Each row is a point on a landscape with many valleys, with its height.
From any point a ball rolls to the lowest of the 2 points nearest to it. It stops when none of these is lower. Distance is the straight distance between rows; heights are no part of it.
(1125) (h 520): 139; 151; 182; 136; 139; 150; 111; 160; 106; 120; 115; 136; 95; 96; 166; 131; 75; 95; 151; 107; 142; 112; 125; 103; 72; 131; 138
(1377) (h 444): 169; 140; 148; 105; 128; 116; 138; 114; 78; 103; 117; 84; 99; 139; 100; 140; 112; 122; 156; 127; 141; 178; 154; 157; 112; 169; 143
(1071) (h 436): 107; 114; 160; 145; 185; 121; 117; 104; 149; 100; 149; 115; 111; 101; 122; 154; 153; 145; 141; 135; 100; 138; 111; 122; 126; 135; 118
(321) (h 663): 166; 99; 106; 76; 90; 122; 164; 132; 154; 166; 87; 124; 169; 115; 124; 115; 155; 169; 115; 138; 128; 115; 159; 136; 155; 88; 167
(1234) (h 405): 123; 117; 147; 122; 192; 100; 136; 71; 147; 95; 175; 122; 129; 111; 109; 172; 178; 161; 133; 117; 114; 142; 110; 125; 130; 136; 135
(20) (h 319): 114; 129; 81; 168; 95; 165; 138; 142; 154; 130; 169; 175; 168; 156; 120; 146; 129; 54; 86; 158; 124; 98; 125; 97; 161; 110; 109
(352) (h 608): 192; 157; 147; 126; 142; 98; 149; 152; 109; 117; 154; 118; 176; 141; 95; 112; 119; 116; 130; 96; 190; 89; 149; 94; 77; 148; 145
(181) (h 383): 113; 145; 133; 146; 119; 148; 106; 145; 136; 134; 137; 135; 161; 153; 130; 139; 82; 107; 127; 81; 140; 75; 112; 111; 107; 114; 104
(643) (h 370): 102; 127; 122; 179; 136; 153; 78; 116; 130; 112; 99; 135; 135; 186; 93; 134; 60; 99; 123; 126; 113; 126; 121; 135; 133; 138; 103
(1432) (h 636): 113; 106; 109; 104; 112; 132; 138; 126; 127; 129; 70; 128; 100; 125; 153; 107; 124; 158; 131; 180; 111; 159; 162; 160; 166; 103; 137
(136) (h 449): 133; 141; 122; 80; 89; 103; 140; 110; 107; 125; 135; 85; 96; 110; 126; 109; 149; 160; 150; 104; 147; 169; 107; 157; 144; 137; 120
(205) (h 624): 182; 155; 152; 109; 130; 95; 152; 158; 108; 137; 137; 138; 158; 104; 125; 114; 124; 143; 133; 85; 169; 86; 130; 97; 89; 131; 142
(1254) (h 394): 128; 126; 107; 147; 104; 150; 118; 153; 148; 132; 135; 165; 193; 162; 93; 144; 69; 93; 111; 96; 137; 80; 129; 100; 129; 118; 110
(790) (h 654): 133; 122; 137; 95; 181; 103; 151; 114; 118; 75; 147; 151; 87; 80; 149; 172; 116; 187; 174; 77; 115; 168; 141; 156; 131; 162; 121
(283) (h 538): 153; 152; 176; 133; 123; 143; 142; 162; 103; 127; 132; 155; 94; 97; 157; 152; 93; 79; 121; 123; 131; 98; 154; 85; 76; 135; 147
(239) (h 347): 95; 111; 103; 149; 127; 134; 110; 154; 135; 162; 45; 154; 147; 124; 152; 83; 77; 172; 151; 147; 78; 108; 147; 160; 151; 100; 120
(388) (h 429): 111; 128; 158; 171; 174; 115; 91; 133; 140; 127; 98; 126; 141; 126; 122; 139; 82; 143; 154; 96; 103; 86; 118; 125; 94; 133; 128
(575) (h 442): 190; 151; 144; 112; 136; 92; 147; 116; 106; 103; 135; 104; 150; 146; 80; 126; 120; 143; 144; 94; 155; 120; 135; 133; 110; 157; 140
(475) (h 80): 121; 109; 105; 149; 127; 148; 125; 129; 160; 143; 100; 160; 167; 150; 118; 137; 128; 138; 99; 154; 112; 110; 149; 130; 158; 97; 129
(718) (h 236): 142; 119; 107; 157; 97; 171; 151; 130; 153; 123; 130; 173; 136; 148; 115; 166; 115; 54; 91; 180; 108; 114; 164; 90; 129; 129; 134
(77) (h 286): 98; 109; 136; 167; 140; 147; 106; 127; 131; 122; 98; 142; 99; 124; 153; 132; 95; 125; 143; 191; 91; 145; 137; 140; 145; 111; 132
(1006) (h 592): 187; 154; 124; 131; 124; 118; 168; 155; 105; 118; 186; 127; 145; 141; 112; 111; 126; 88; 124; 106; 185; 81; 133; 79; 66; 155; 123
(92) (h 465): 101; 106; 152; 159; 202; 114; 126; 103; 158; 108; 102; 130; 118; 101; 128; 184; 133; 166; 151; 149; 85; 139; 127; 134; 118; 131; 149
(657) (h 517): 140; 146; 159; 132; 157; 114; 113; 133; 125; 111; 177; 109; 123; 121; 143; 138; 144; 125; 131; 79; 157; 96; 85; 113; 81; 144; 101
(1026) (h 361): 108; 118; 73; 133; 110; 171; 149; 150; 166; 143; 150; 188; 162; 156; 127; 145; 148; 62; 67; 188; 110; 107; 149; 95; 164; 102; 129
(1229) (h 503): 99; 113; 107; 151; 120; 143; 112; 105; 140; 121; 188; 115; 114; 137; 135; 117; 182; 107; 103; 135; 124; 132; 89; 110; 138; 121; 124
(96) (h 322): 176; 145; 168; 153; 150; 144; 130; 130; 105; 103; 156; 124; 128; 142; 116; 153; 89; 94; 125; 116; 166; 102; 136; 103; 67; 149; 120
(605) (h 294): 114; 124; 134; 70; 151; 88; 136; 116; 129; 127; 117; 109; 101; 86; 135; 143; 134; 207; 171; 84; 107; 157; 127; 163; 138; 151; 116
(958) (h 477): 120; 132; 133; 75; 65; 115; 144; 127; 120; 140; 127; 109; 92; 75; 167; 110; 160; 152; 145; 119; 136; 151; 124; 143; 125; 123; 122
(672) (h 539): 126; 145; 131; 129; 135; 114; 112; 117; 126; 144; 169; 89; 135; 139; 121; 126; 160; 140; 133; 70; 151; 109; 80; 127; 94; 129; 101
(412) (h 446): 144; 109; 140; 116; 150; 97; 138; 111; 142; 127; 132; 118; 155; 131; 112; 154; 153; 155; 136; 126; 121; 123; 127; 131; 136; 136; 151
(902) (h 344): 178; 120; 135; 160; 131; 143; 153; 132; 130; 125; 147; 143; 175; 171; 83; 149; 92; 78; 118; 144; 135; 113; 163; 106; 116; 143; 145
(848) (h 342): 100; 137; 111; 149; 108; 154; 82; 142; 104; 123; 86; 141; 130; 172; 129; 113; 65; 101; 129; 135; 123; 124; 131; 151; 164; 129; 115
(376) (h 309): 122; 103; 85; 104; 76; 115; 145; 116; 148; 155; 162; 120; 151; 138; 119; 100; 201; 136; 111; 145; 143; 123; 120; 116; 153; 105; 137
(580) (h 248): 80; 120; 93; 165; 119; 154; 71; 130; 91; 118; 103; 128; 110; 163; 141; 106; 127; 105; 130; 143; 112; 160; 118; 172; 174; 125; 89
(977) (h 480): 107; 129; 151; 165; 149; 144; 102; 157; 151; 149; 113; 163; 144; 101; 153; 156; 127; 116; 114; 122; 101; 81; 116; 86; 105; 121; 146
(123) (h 259): 115; 120; 90; 121; 86; 120; 131; 114; 129; 149; 170; 100; 128; 161; 111; 85; 176; 127; 114; 126; 150; 155; 106; 132; 153; 119; 109
(294) (h 544): 67; 124; 152; 135; 196; 118; 93; 108; 161; 127; 124; 104; 94; 98; 139; 134; 136; 166; 150; 125; 80; 141; 71; 147; 157; 127; 104
(783) (h 623): 123; 120; 163; 131; 182; 122; 124; 114; 118; 97; 121; 109; 69; 105; 124; 150; 92; 150; 182; 118; 103; 155; 120; 145; 92; 166; 123
(1523) (h 404): 85; 116; 123; 187; 147; 164; 103; 125; 170; 128; 168; 155; 119; 127; 163; 135; 138; 85; 96; 157; 101; 108; 104; 116; 141; 114; 120
(367) (h 406): 135; 137; 156; 150; 192; 113; 124; 139; 128; 122; 114; 139; 166; 125; 130; 165; 101; 151; 150; 109; 107; 95; 140; 114; 96; 142; 154
(344) (h 637): 133; 122; 154; 126; 195; 108; 147; 96; 126; 71; 138; 131; 92; 93; 117; 174; 102; 164; 171; 110; 92; 157; 137; 159; 104; 157; 131
(346) (h 144): 85; 115; 110; 159; 127; 140; 106; 139; 166; 145; 112; 155; 155; 129; 159; 128; 154; 130; 110; 153; 111; 114; 119; 126; 165; 88; 139
(498) (h 241): 126; 134; 88; 139; 74; 157; 103; 134; 88; 131; 94; 119; 129; 170; 109; 102; 95; 85; 102; 139; 165; 165; 157; 140; 162; 140; 127
(807) (h 357): 151; 119; 94; 107; 109; 100; 166; 129; 166; 163; 167; 117; 180; 139; 108; 116; 185; 131; 115; 140; 146; 109; 119; 94; 129; 124; 148
(907) (h 576): 172; 125; 124; 128; 139; 112; 174; 159; 143; 157; 126; 167; 176; 107; 122; 153; 148; 118; 102; 147; 114; 86; 170; 72; 100; 115; 167
(1338) (h 529): 97; 127; 97; 111; 128; 102; 95; 116; 141; 142; 133; 121; 153; 136; 133; 102; 197; 171; 111; 112; 134; 125; 91; 155; 168; 99; 115
(457) (h 202): 66; 111; 102; 149; 143; 132; 107; 135; 162; 160; 92; 145; 138; 103; 180; 119; 143; 162; 114; 183; 92; 113; 124; 136; 161; 100; 136
(1278) (h 345): 147; 137; 141; 128; 118; 131; 157; 127; 121; 116; 158; 119; 115; 125; 138; 139; 145; 93; 128; 140; 139; 125; 124; 108; 94; 145; 132
(1371) (h 515): 69; 122; 140; 105; 172; 111; 101; 109; 144; 115; 123; 111; 85; 65; 155; 153; 147; 186; 158; 92; 98; 148; 94; 142; 131; 137; 112
(284) (h 273): 115; 130; 122; 127; 114; 121; 105; 92; 114; 119; 141; 84; 101; 172; 98; 115; 149; 112; 124; 111; 145; 169; 112; 153; 137; 145; 109
(1260) (h 575): 201; 166; 145; 131; 125; 108; 168; 152; 82; 113; 170; 137; 133; 115; 133; 113; 112; 82; 112; 127; 188; 115; 154; 84; 65; 164; 146
(1309) (h 489): 96; 107; 130; 107; 186; 107; 132; 105; 159; 111; 91; 127; 137; 99; 129; 158; 130; 197; 151; 125; 85; 138; 115; 147; 139; 133; 148
(1365) (h 716): 137; 113; 143; 106; 147; 123; 183; 100; 157; 111; 121; 126; 125; 108; 128; 153; 171; 137; 128; 164; 99; 150; 145; 122; 132; 118; 160
(831) (h 307): 104; 127; 107; 115; 111; 100; 108; 95; 116; 131; 129; 83; 110; 165; 98; 106; 164; 162; 131; 113; 128; 160; 110; 169; 160; 111; 109
(514) (h 327): 130; 122; 104; 125; 95; 140; 107; 143; 125; 152; 76; 134; 166; 166; 96; 97; 78; 148; 122; 110; 130; 123; 157; 146; 173; 115; 127
(97) (h 274): 134; 117; 117; 157; 100; 163; 142; 126; 141; 133; 163; 142; 146; 157; 100; 134; 125; 66; 101; 178; 133; 112; 139; 92; 144; 123; 139
(1198) (h 417): 78; 117; 78; 158; 134; 141; 76; 169; 125; 138; 90; 170; 166; 136; 168; 99; 122; 150; 120; 143; 97; 116; 129; 163; 177; 82; 96
(979) (h 589): 86; 122; 96; 140; 133; 126; 93; 108; 117; 128; 121; 124; 102; 135; 168; 79; 168; 144; 125; 171; 107; 175; 110; 180; 183; 99; 102
(1193) (h 396): 180; 115; 111; 121; 146; 85; 176; 120; 143; 130; 176; 126; 186; 132; 96; 124; 167; 133; 128; 122; 154; 108; 136; 96; 110; 152; 149
(235) (h 166): 132; 125; 82; 126; 59; 144; 137; 144; 114; 142; 157; 122; 137; 172; 103; 88; 123; 77; 99; 151; 174; 129; 138; 114; 146; 138; 115
(702) (h 315): 120; 122; 121; 154; 99; 161; 109; 132; 126; 126; 84; 134; 105; 154; 137; 124; 94; 106; 138; 166; 114; 148; 147; 141; 152; 118; 126
(1503) (h 340): 109; 124; 97; 141; 140; 107; 94; 93; 122; 127; 126; 111; 122; 191; 102; 103; 144; 149; 128; 140; 106; 155; 114; 172; 187; 108; 108
(1171) (h 617): 97; 114; 109; 101; 92; 127; 130; 147; 147; 167; 109; 128; 133; 98; 165; 119; 177; 159; 122; 144; 128; 110; 123; 124; 150; 101; 140
(1275) (h 363): 92; 114; 102; 190; 132; 175; 82; 115; 145; 112; 169; 153; 136; 154; 131; 141; 134; 65; 98; 156; 124; 126; 104; 130; 146; 119; 85
(1335) (h 382): 85; 137; 90; 158; 116; 146; 80; 167; 121; 155; 78; 160; 145; 148; 151; 93; 74; 148; 144; 136; 105; 110; 141; 165; 172; 98; 100
(214) (h 424): 170; 126; 132; 124; 167; 85; 165; 104; 121; 118; 158; 109; 154; 137; 88; 148; 145; 154; 129; 110; 146; 124; 131; 133; 109; 143; 143
(586) (h 699): 124; 123; 109; 107; 89; 149; 141; 156; 130; 166; 71; 149; 151; 138; 144; 88; 103; 155; 107; 149; 127; 121; 174; 162; 161; 90; 138
(152) (h 262): 144; 122; 144; 92; 147; 87; 156; 121; 125; 118; 91; 117; 111; 101; 125; 154; 116; 197; 171; 117; 105; 152; 152; 155; 129; 145; 142
(924) (h 212): 83; 126; 117; 146; 123; 151; 86; 112; 102; 121; 100; 101; 79; 156; 132; 93; 101; 109; 137; 158; 114; 174; 118; 170; 157; 135; 120
(598) (h 500): 91; 135; 113; 114; 147; 96; 104; 112; 150; 157; 102; 121; 131; 111; 123; 122; 158; 192; 139; 114; 109; 122; 98; 154; 161; 116; 123
(837) (h 124): 153; 159; 140; 95; 79; 117; 141; 153; 103; 159; 153; 106; 114; 102; 139; 97; 149; 126; 126; 78; 164; 101; 105; 93; 84; 136; 131
(1299) (h 715): 139; 125; 117; 117; 67; 167; 132; 162; 134; 155; 88; 164; 155; 138; 132; 119; 81; 114; 111; 137; 124; 113; 173; 132; 153; 96; 145
(1394) (h 359): 160; 142; 138; 90; 140; 87; 165; 132; 103; 98; 160; 145; 114; 67; 150; 151; 147; 157; 156; 82; 152; 154; 138; 135; 103; 151; 134
(552) (h 358): 149; 114; 130; 130; 122; 129; 120; 141; 134; 155; 91; 129; 166; 152; 95; 129; 81; 148; 138; 123; 110; 111; 157; 126; 140; 119; 150
(1190) (h 74): 140; 141; 125; 115; 81; 134; 156; 145; 114; 149; 178; 108; 136; 133; 134; 92; 143; 102; 112; 91; 172; 96; 104; 75; 91; 142; 114
(656) (h 400): 140; 127; 162; 101; 116; 137; 152; 106; 101; 95; 166; 105; 70; 105; 130; 144; 158; 93; 138; 145; 132; 185; 121; 129; 107; 158; 132
(275) (h 614): 101; 115; 118; 109; 100; 129; 119; 106; 113; 126; 91; 108; 74; 138; 167; 83; 152; 145; 130; 171; 118; 184; 136; 188; 173; 106; 116
(303) (h 321): 141; 120; 155; 167; 153; 154; 113; 119; 123; 112; 85; 132; 134; 151; 101; 155; 59; 99; 132; 156; 119; 130; 164; 131; 88; 146; 142
(638) (h 329): 137; 139; 140; 86; 150; 86; 144; 111; 126; 114; 137; 114; 114; 94; 124; 153; 142; 160; 158; 71; 132; 164; 119; 141; 103; 152; 120
(116) (h 300): 167; 133; 170; 177; 151; 152; 119; 118; 103; 88; 126; 125; 115; 140; 120; 154; 71; 79; 136; 150; 138; 125; 149; 116; 63; 167; 127
(526) (h 697): 136; 108; 142; 88; 150; 109; 182; 94; 145; 102; 148; 121; 99; 86; 144; 162; 168; 148; 139; 150; 109; 171; 130; 145; 131; 134; 130
(572) (h 566): 90; 114; 133; 119; 126; 130; 133; 117; 151; 130; 143; 122; 93; 96; 165; 127; 180; 138; 129; 131; 112; 163; 95; 145; 154; 101; 133
(265) (h 368): 137; 131; 136; 109; 169; 102; 141; 92; 131; 89; 179; 98; 112; 126; 101; 144; 169; 142; 146; 98; 137; 148; 94; 137; 118; 146; 99
(240) (h 422): 150; 140; 130; 82; 108; 93; 141; 99; 96; 113; 167; 75; 96; 149; 104; 117; 154; 142; 139; 85; 162; 162; 109; 137; 107; 143; 110
(999) (h 467): 92; 124; 146; 147; 163; 130; 114; 106; 162; 119; 172; 112; 106; 117; 127; 140; 170; 121; 124; 123; 120; 124; 84; 119; 123; 116; 128
(384) (h 341): 122; 134; 139; 175; 117; 169; 97; 121; 108; 112; 88; 126; 99; 150; 107; 147; 55; 65; 130; 145; 132; 145; 151; 128; 106; 158; 123
(986) (h 252): 75; 106; 119; 149; 172; 140; 105; 125; 152; 127; 93; 136; 103; 105; 170; 111; 127; 144; 147; 181; 94; 148; 121; 159; 164; 104; 126
(46) (h 516): 111; 125; 125; 148; 138; 132; 120; 170; 179; 165; 91; 178; 152; 105; 152; 154; 133; 125; 114; 138; 102; 66; 137; 89; 131; 91; 162
(256) (h 210): 131; 127; 73; 115; 54; 168; 146; 151; 122; 141; 125; 158; 157; 170; 112; 93; 132; 85; 81; 156; 166; 139; 161; 123; 175; 115; 127
(757) (h 454): 101; 143; 152; 146; 147; 124; 91; 131; 128; 129; 103; 102; 108; 128; 130; 128; 79; 147; 154; 81; 120; 111; 91; 138; 115; 137; 107
(950) (h 473): 109; 126; 131; 144; 159; 103; 112; 114; 152; 140; 115; 115; 157; 137; 113; 146; 150; 161; 134; 116; 95; 116; 100; 146; 141; 114; 136
(247) (h 564): 102; 152; 135; 119; 137; 119; 86; 113; 118; 135; 143; 81; 98; 137; 137; 99; 150; 154; 139; 59; 132; 126; 69; 139; 120; 121; 95
(189) (h 593): 111; 121; 129; 113; 119; 121; 138; 127; 146; 135; 103; 126; 102; 89; 163; 122; 146; 160; 126; 147; 102; 130; 114; 137; 134; 114; 138
(826) (h 412): 155; 117; 144; 118; 86; 155; 163; 135; 119; 140; 87; 125; 125; 129; 125; 134; 102; 113; 128; 179; 122; 153; 182; 112; 128; 122; 167
(213) (h 372): 96; 137; 103; 165; 163; 114; 77; 116; 113; 133; 102; 110; 100; 164; 110; 98; 107; 149; 145; 127; 104; 140; 106; 172; 165; 122; 93
(185) (h 360): 107; 144; 104; 161; 102; 164; 123; 148; 158; 122; 141; 192; 176; 172; 108; 145; 94; 71; 90; 127; 128; 89; 126; 109; 150; 108; 101
(856) (h 681): 133; 105; 123; 84; 85; 123; 140; 148; 143; 179; 72; 129; 155; 107; 139; 95; 123; 196; 130; 146; 122; 108; 164; 155; 153; 112; 148
(1159) (h 391): 187; 130; 157; 119; 122; 144; 168; 148; 116; 136; 110; 135; 142; 125; 122; 149; 98; 107; 128; 168; 133; 131; 184; 116; 105; 138; 170
(134) (h 558): 187; 163; 160; 125; 140; 112; 169; 154; 96; 102; 146; 156; 126; 86; 153; 137; 119; 92; 120; 130; 151; 102; 149; 78; 72; 143; 151
(1005) (h 168): 136; 143; 152; 107; 96; 119; 122; 138; 131; 146; 139; 124; 121; 117; 149; 111; 139; 130; 139; 88; 143; 105; 104; 120; 111; 129; 139
(1455) (h 426): 156; 156; 137; 91; 161; 86; 143; 120; 117; 105; 191; 118; 132; 84; 137; 126; 173; 163; 139; 68; 169; 122; 96; 111; 89; 146; 112
(1182) (h 291): 126; 124; 82; 130; 98; 152; 100; 142; 106; 142; 81; 144; 180; 185; 89; 92; 75; 111; 101; 130; 155; 158; 176; 159; 199; 114; 115
(625) (h 560): 91; 113; 95; 150; 119; 127; 104; 110; 135; 145; 140; 137; 129; 154; 144; 95; 184; 138; 123; 145; 129; 137; 109; 161; 174; 90; 119
(66) (h 638): 165; 138; 157; 91; 123; 90; 141; 147; 119; 131; 125; 128; 153; 79; 136; 130; 122; 176; 149; 84; 144; 102; 138; 128; 99; 132; 141
(1529) (h 587): 116; 136; 164; 132; 156; 135; 94; 116; 117; 118; 151; 78; 64; 116; 137; 125; 133; 133; 131; 70; 126; 151; 74; 141; 112; 144; 85
(898) (h 643): 137; 128; 115; 69; 79; 126; 164; 129; 150; 168; 118; 124; 133; 107; 149; 108; 182; 158; 112; 155; 136; 122; 161; 130; 143; 108; 157
(84) (h 457): 128; 142; 171; 107; 166; 92; 134; 140; 117; 117; 150; 132; 140; 76; 151; 152; 161; 163; 138; 70; 151; 108; 95; 116; 89; 137; 139
(1115) (h 547): 138; 113; 138; 134; 141; 143; 168; 158; 166; 167; 109; 179; 158; 104; 155; 158; 131; 132; 113; 145; 103; 81; 171; 85; 129; 106; 171
(1219) (h 390): 141; 139; 134; 77; 129; 89; 175; 131; 112; 114; 188; 144; 122; 59; 149; 145; 192; 154; 143; 76; 166; 141; 123; 104; 96; 156; 132
(109) (h 381): 167; 129; 154; 130; 149; 99; 139; 129; 123; 118; 104; 135; 154; 136; 114; 141; 83; 133; 142; 126; 119; 106; 157; 130; 116; 144; 156
(180) (h 244): 122; 135; 137; 135; 112; 122; 104; 105; 110; 124; 109; 101; 100; 154; 118; 119; 114; 117; 138; 134; 121; 161; 111; 152; 129; 135; 129
(414) (h 207): 149; 130; 136; 91; 80; 111; 130; 143; 104; 166; 109; 113; 130; 117; 128; 116; 115; 149; 139; 104; 144; 125; 138; 127; 116; 127; 147
(1452) (h 535): 97; 114; 129; 121; 112; 142; 128; 102; 130; 132; 176; 108; 90; 115; 146; 98; 186; 113; 121; 139; 141; 159; 83; 138; 139; 110; 110
(1132) (h 395): 104; 145; 121; 178; 145; 140; 68; 117; 117; 112; 123; 112; 109; 176; 104; 114; 92; 108; 134; 109; 120; 127; 96; 158; 146; 122; 82
(1052) (h 369): 179; 114; 131; 134; 110; 162; 167; 147; 124; 146; 115; 148; 154; 154; 85; 154; 76; 69; 111; 159; 144; 136; 190; 96; 114; 132; 171
(499) (h 488): 142; 153; 159; 128; 174; 117; 125; 148; 130; 112; 173; 134; 121; 73; 158; 142; 151; 124; 125; 86; 136; 85; 93; 84; 79; 138; 127
(425) (h 312): 159; 125; 134; 143; 112; 138; 142; 124; 130; 123; 152; 121; 145; 160; 102; 130; 131; 106; 113; 143; 140; 132; 134; 105; 122; 138; 133
(997) (h 132): 128; 117; 118; 148; 125; 161; 130; 140; 160; 148; 90; 178; 134; 142; 137; 153; 110; 109; 106; 191; 99; 105; 161; 123; 152; 103; 153
(267) (h 646): 168; 129; 115; 87; 65; 139; 195; 139; 135; 155; 141; 123; 124; 117; 136; 104; 162; 100; 106; 184; 145; 143; 159; 92; 134; 135; 167
(94) (h 254): 135; 120; 67; 120; 84; 157; 136; 141; 120; 125; 106; 151; 196; 195; 83; 92; 113; 105; 83; 143; 154; 153; 154; 149; 191; 107; 115
(1187) (h 235): 150; 132; 143; 76; 107; 106; 149; 132; 113; 139; 93; 110; 122; 106; 115; 130; 111; 174; 145; 123; 125; 139; 150; 150; 132; 144; 144
(281) (h 287): 90; 136; 83; 179; 139; 146; 79; 139; 112; 119; 105; 161; 138; 169; 133; 94; 94; 106; 124; 160; 95; 148; 123; 174; 178; 108; 76
(1410) (h 487): 90; 129; 147; 116; 160; 101; 118; 123; 139; 126; 131; 128; 126; 63; 142; 158; 167; 182; 139; 87; 118; 124; 87; 125; 120; 139; 135
(1070) (h 513): 86; 112; 114; 116; 193; 97; 99; 100; 154; 134; 91; 110; 118; 98; 115; 142; 131; 222; 156; 115; 83; 132; 109; 155; 155; 127; 110
(216) (h 607): 127; 134; 173; 143; 153; 130; 112; 115; 113; 102; 143; 101; 77; 103; 140; 144; 110; 126; 155; 107; 125; 136; 103; 132; 93; 144; 113
(1400) (h 133): 118; 139; 115; 128; 80; 150; 119; 124; 110; 127; 174; 94; 121; 157; 121; 89; 157; 85; 112; 98; 181; 120; 94; 95; 98; 139; 94
(905) (h 351): 141; 137; 149; 150; 120; 160; 118; 152; 120; 130; 145; 139; 131; 133; 129; 138; 107; 90; 134; 102; 136; 89; 123; 99; 78; 135; 121
(482) (h 185): 113; 122; 126; 151; 115; 166; 134; 147; 175; 138; 135; 181; 118; 126; 153; 161; 126; 79; 90; 175; 105; 95; 145; 89; 138; 102; 138
(389) (h 458): 186; 150; 161; 105; 152; 106; 154; 110; 101; 87; 139; 113; 112; 138; 110; 140; 111; 122; 148; 99; 158; 150; 132; 135; 91; 160; 141
(332) (h 316): 101; 109; 124; 147; 141; 136; 118; 145; 143; 137; 56; 140; 127; 130; 153; 120; 70; 143; 137; 175; 90; 124; 153; 148; 135; 108; 145
(382) (h 275): 107; 125; 71; 131; 103; 156; 82; 144; 73; 124; 76; 123; 138; 191; 95; 84; 77; 111; 116; 134; 157; 171; 160; 166; 186; 139; 108
(531) (h 734): 148; 105; 129; 104; 136; 125; 156; 113; 160; 144; 99; 130; 159; 132; 140; 146; 153; 162; 125; 183; 105; 127; 158; 131; 140; 108; 157
(697) (h 675): 114; 117; 144; 93; 175; 119; 153; 109; 141; 77; 160; 136; 93; 74; 146; 175; 158; 167; 147; 107; 111; 173; 119; 129; 128; 152; 131
(1471) (h 445): 78; 125; 146; 165; 135; 162; 104; 138; 155; 156; 138; 151; 120; 102; 171; 151; 146; 98; 110; 128; 108; 79; 90; 106; 119; 111; 128
(228) (h 479): 121; 151; 154; 129; 110; 131; 91; 146; 101; 150; 102; 96; 123; 141; 135; 113; 81; 137; 142; 65; 148; 96; 94; 117; 98; 134; 91
(594) (h 501): 127; 156; 171; 141; 133; 152; 86; 154; 99; 120; 120; 113; 94; 126; 152; 124; 74; 107; 139; 74; 143; 100; 106; 114; 79; 132; 102
(736) (h 373): 145; 128; 171; 142; 132; 151; 141; 110; 112; 98; 174; 121; 84; 101; 129; 137; 142; 79; 128; 153; 137; 150; 119; 114; 82; 155; 130
(1501) (h 600): 203; 127; 123; 125; 141; 103; 192; 146; 137; 133; 165; 162; 158; 107; 110; 145; 151; 91; 115; 162; 134; 102; 162; 64; 95; 144; 171
(1214) (h 206): 139; 119; 95; 118; 73; 134; 134; 121; 108; 149; 123; 106; 129; 169; 103; 96; 130; 112; 109; 153; 156; 156; 148; 141; 159; 123; 129
(1405) (h 425): 153; 125; 142; 95; 96; 131; 159; 99; 91; 101; 141; 89; 89; 127; 97; 130; 131; 94; 134; 153; 146; 186; 142; 131; 122; 165; 146
(518) (h 398): 163; 151; 138; 95; 154; 100; 143; 107; 103; 86; 184; 82; 101; 136; 106; 119; 166; 128; 125; 90; 169; 140; 99; 133; 85; 149; 99
(704) (h 325): 92; 127; 89; 179; 116; 159; 82; 126; 116; 107; 134; 165; 147; 174; 114; 116; 110; 83; 100; 142; 121; 133; 117; 140; 166; 117; 77
(1526) (h 622): 187; 124; 124; 106; 99; 115; 203; 131; 130; 136; 166; 132; 146; 117; 114; 119; 156; 102; 108; 171; 145; 123; 150; 80; 105; 164; 160

For each start below, name the point where the ball stops.
(205) => (235)
(757) => (235)
(1455) => (1190)
(586) => (265)
(1432) => (265)
(267) => (924)
